Each row is a point on a landscape with many valleys, with its height.
A ball rolls from a point to whichever of its 4 nearest points has the largest drop for the distance, and stops where none of them is lower. Distance is the straight distance between rows; heights are no part of it.
Z_586 height 296: [-3 12 29 17 38 -6 20 24 32]
Z_397 height 80: [-18 -45   9 -44 -84  51 -32 -25 -15]
Z_668 height 248: [ -9  25  24  43  63 -25  29  15  40]
Z_151 height 48: [-28 -24 -15  -2 -44  24 -19 -32 -15]
Z_25 height 66: [ -1 -38 -25  13 -50  32 -56 -12 -11]
Z_106 height 102: [  4 -32 -34  26 -26  21 -55 -17 -11]
Z_554 height 201: [-16   9   1 -14  24   1   4  25  15]
Z_425 height 436: [ 20 -31 -41  25   9  24 -65 -23 -13]
Z_291 height 180: [ -6  35 -24  19  55   0  12  20  43]
Z_18 height 203: [  0  53 -52  24  40  -3  -5  16  18]
Z_511 height 141: [  1  -1  36 -12  12  -8  11  29   6]
Z_690 height 205: [-13  16 -49  22   5  -8 -17  -9 -20]
Z_316 height 498: [ 17  12 -52  41  47  -7 -51 -12 -29]
Z_698 height 62: [-20 -39   0 -26 -71  44 -28 -29  -9]
Z_467 height 29: [ -7 -34  33 -40 -17  -9  10   2 -28]
Z_862 height 16: [ 18 -15 -48  25  52  21 -68 -34 -17]
Z_349 height 269: [ 12  16  52  16  16 -14  26  16  22]
Z_665 height 31: [-28   3 -35   2 -11   0 -10 -16 -16]
Z_660 height 274: [ 22  33  55  13   1 -24  56  -5  20]
Z_889 height 61: [-13 -19  24 -35   0  -7   7  13 -16]
Z_439 height 92: [ 33   9  44 -22 -31 -22  88  -8  29]
Z_516 height 59: [-11 -34 -16   0 -64  38 -45 -16 -12]
Z_394 height 207: [ 11  51 -55  32  36  -6 -20  12  -3]
Z_134 height 206: [ 25  17  55   4 -10 -13  31  14  12]
Z_814 height 64: [  8 -49  40 -41 -43 -11  13  -4 -39]
Z_797 height 49: [-29 -14 -19 -12 -26   8  -5 -24 -14]
Z_918 height 65: [ -6  34 -13  37  75 -12  21   9  55]
Z_236 height 263: [  0 -17 -39  33 -12  10 -41 -24 -19]
Z_776 height 194: [-21  -2   4 -23  17  -4   7  23  -1]
Z_27 height 193: [ 35  13  52 -14 -37 -11  42  13   7]
Z_619 height 160: [-20  22 -42   2  11  -5  -4   7  -5]
Z_411 height 459: [ 12   2 -50  40  27  -5 -46 -15 -26]
Z_515 height 158: [ 39  19  52 -12 -36 -13  57   5  15]
Z_923 height 235: [-8 18 -3  2 40 -3 10 25 34]
Z_945 height 91: [ -5 -62  35 -48 -45  10   2 -26 -28]
Z_685 height 321: [ -3   7 -49  31   5  -6 -30 -16 -23]
Z_766 height 56: [-31 -36   2 -27 -39  21  -5 -32 -16]
Z_532 height 322: [ 14  33  53  31  22 -26  46  -1  20]
Z_166 height 115: [-30   6 -28 -10  -1  -3  -1  -3 -10]
Z_332 height 109: [  7  -7  40 -20   2 -11  12  27  -7]
Z_334 height 60: [-29 -23   5 -33 -10  -3   5  -8 -18]
Z_883 height 223: [-14  30 -26   1  33   0   6  22  23]
Z_217 height 145: [ 25   5  52 -15 -23 -12  23  24  -3]
Z_379 height 652: [ 17 -13 -53  12  46  39 -80 -32 -10]
Z_908 height 191: [  5  56 -45  32  54   1   3  17  42]
Z_973 height 230: [ -8  21  14  26  55 -11  18  21  41]
Z_565 height 82: [ 12 -14  45 -30 -19 -15  15  22 -20]
Z_48 height 130: [ 36   1  42 -29 -48 -15  79   1  27]
Z_649 height 47: [-20 -34  17 -41 -14   0   7 -12 -25]
Z_389 height 196: [ -9  39 -49  17  24  -7  -7  12  -2]
Z_735 height 164: [ 30 -14  48 -34 -50 -21  27  20 -22]

For each start below, name the point where the ball stops.
Z_532 => Z_467
Z_236 => Z_151
Z_411 => Z_665
Z_394 => Z_665
Z_397 => Z_151
Z_18 => Z_918
Z_27 => Z_439
